Each row is a point on a tangle of strands that fork, close into loops and nearly touch. The rows are in no order.
Two points are linked if the straight distance between their rows is under 19.4.
j_938: 45	-23	8	37	14	-16	18	-3	33
j_186: 19	-9	11	15	19	-8	2	1	9
j_983: -23	12	19	12	5	13	8	10	-5
j_843: -1	0	20	23	15	-6	16	9	8
j_394: -13	4	-8	-37	17	6	-16	0	-22
j_90: -12	4	20	23	14	-2	18	10	4
j_386: 23	-4	-8	8	-35	6	-13	-13	10
j_780: 9	-1	-6	-20	12	0	-18	-2	-10
j_670: 18	-3	-6	24	-42	16	-6	-6	16
j_651: 21	-17	12	20	30	-35	28	6	27
j_193: -28	17	5	-20	-9	16	-7	2	-19
j_664: -13	-9	-2	-20	57	-12	10	9	-12
j_228: -1	1	14	7	20	-1	5	6	-2
j_935: 16	-1	1	22	-28	14	-7	-4	12
j_615: 9	-7	17	25	20	-11	18	6	13
j_673: 11	-9	10	57	-18	14	22	10	29
j_181: 36	-10	-9	-3	-3	-4	-20	-10	5
j_826: 27	-5	-4	7	-21	4	-15	-10	8
j_788: 30	-8	-2	5	-5	0	-15	-7	8
j_391: 38	-16	8	38	2	-1	9	-5	26
j_11: -13	14	-13	-10	-44	2	-8	-13	-15
j_577: -37	22	7	8	-33	26	-3	12	-10
j_859: -16	11	1	-24	5	10	-11	1	-19
j_991: -27	19	-8	-29	-28	6	-8	-9	-25
j_936: 12	4	-13	-12	-31	-4	-17	-16	-7
j_830: -23	14	15	2	1	15	0	8	-9
j_917: -42	23	10	-12	-16	25	-2	7	-19
j_535: 34	-13	6	32	-3	4	1	-4	21
j_551: 14	-11	15	23	24	-24	23	7	20
j_786: 22	-7	7	14	8	-2	-6	-1	7
j_318: -15	7	21	20	9	7	12	11	1
j_225: -35	22	-1	-24	-26	16	-7	-3	-24
j_850: 18	-1	-18	-24	-11	-9	-23	-13	-11
j_589: 18	-5	-7	35	-47	24	-1	-2	21
j_927: 11	-11	13	59	-9	-2	33	9	36
j_571: 2	6	-8	-23	-8	1	-18	-6	-13
j_920: -35	-12	0	-34	63	-36	39	17	7
j_739: 19	-5	-16	-24	0	-8	-24	-9	-10
j_150: 11	1	5	18	-15	11	-6	0	8
j_45: 45	-21	8	40	6	-5	12	-5	30
j_494: -25	-9	3	-21	59	-29	31	14	1
j_179: 17	-1	-21	-18	-29	-13	-19	-21	-10
j_639: -15	15	-5	-14	-28	8	-11	-6	-15
j_408: 36	-21	11	30	22	-33	28	2	36
j_16: 16	-3	-11	-21	10	-5	-22	-4	-10
j_513: -40	21	14	9	-22	27	1	13	-10
j_77: -2	8	-13	-26	-19	-4	-17	-11	-16
j_144: -40	25	4	-15	-29	20	-5	2	-19
j_689: -36	-14	-3	-33	70	-31	35	16	1
j_576: 25	-7	3	9	2	2	-10	-3	7
j_146: 40	-11	-13	-2	-14	-5	-22	-15	9
j_42: -2	1	-8	-30	20	0	-17	0	-17
j_999: -27	-16	-11	-30	75	-32	28	14	-1
j_954: -8	-16	-17	-24	71	-19	4	8	-9
j_848: 6	-6	9	53	-25	21	15	12	24
j_175: -31	21	-3	0	-47	17	-6	1	-12
j_671: 40	-9	-14	0	-23	-4	-18	-19	9
j_966: -7	-12	-12	-24	62	-13	0	7	-13
j_374: -3	9	-15	-10	-44	-4	-12	-18	-14
j_362: -6	7	13	12	0	10	0	6	0
j_229: -26	13	5	-24	12	15	-5	4	-20
j_208: 4	2	11	18	-6	11	-2	3	5
j_869: -46	24	16	4	-13	28	5	15	-14
j_163: 31	-8	-2	16	-20	8	-11	-9	14
j_674: -19	16	-7	-3	-46	11	-8	-6	-11
j_153: -4	8	-1	-21	-1	5	-14	-2	-14
j_992: -19	-9	1	-20	61	-20	22	12	-8
j_904: 18	-15	10	62	-16	11	30	9	37
j_634: -6	5	13	8	9	7	1	6	-4
j_103: -30	-8	6	-24	57	-33	38	17	6
j_808: -35	23	4	1	-40	23	-3	6	-11
j_612: -22	18	4	-15	-18	14	-9	0	-15
j_752: 32	-10	3	25	-11	7	-6	-6	18
j_220: 45	-25	7	34	21	-27	22	-3	35
j_431: 33	-7	-14	2	-34	-2	-15	-18	9
j_860: 5	8	-14	-10	-37	-3	-14	-15	-8
j_381: -14	-18	-17	-27	75	-23	11	9	-8
j_280: 32	-22	9	21	29	-42	28	5	35
j_108: -16	11	-10	-35	-8	4	-14	-8	-24
j_625: -24	-17	-15	-30	76	-26	20	11	-6
j_443: -14	8	-12	-39	4	4	-16	-4	-25
j_261: -21	15	-10	-35	-18	2	-11	-10	-26
j_666: 15	-4	1	39	-35	22	0	1	21
j_491: 10	-4	10	9	22	-5	2	5	2
j_478: 9	-6	5	45	-31	25	7	8	23
j_400: 16	-1	-21	-24	-21	-12	-20	-18	-12
j_274: -9	12	-13	-21	-28	-2	-12	-13	-18
j_643: -49	25	14	-6	-13	29	2	11	-18
j_629: 28	-9	-26	-27	6	-14	-29	-12	-8
j_481: -35	17	9	-24	4	19	-4	5	-23

How many points has the smallest loop of links through each point below? Write none if it is on no loop.
j_153 -> 10
j_381 -> 11
j_386 -> 7

A piece is two or more points that can be reached from each other along the links. Count, over all rows, the pieces, the separate loops (a circle has one, a figure eight two, a Y none), the forks (points with three links) and the tips (points with one).
pieces -> 4
loops -> 4
forks -> 3
tips -> 3

Name the points in between on the shortest way along the links from the first point to the second, in order.
j_179; j_674 -> j_936, j_860, j_374, j_11
j_938; j_788 -> j_45, j_391, j_535, j_752, j_163, j_826
j_394; j_16 -> j_42, j_780
j_651; j_938 -> j_280, j_408, j_220
j_163; j_491 -> j_826, j_788, j_576, j_786, j_186
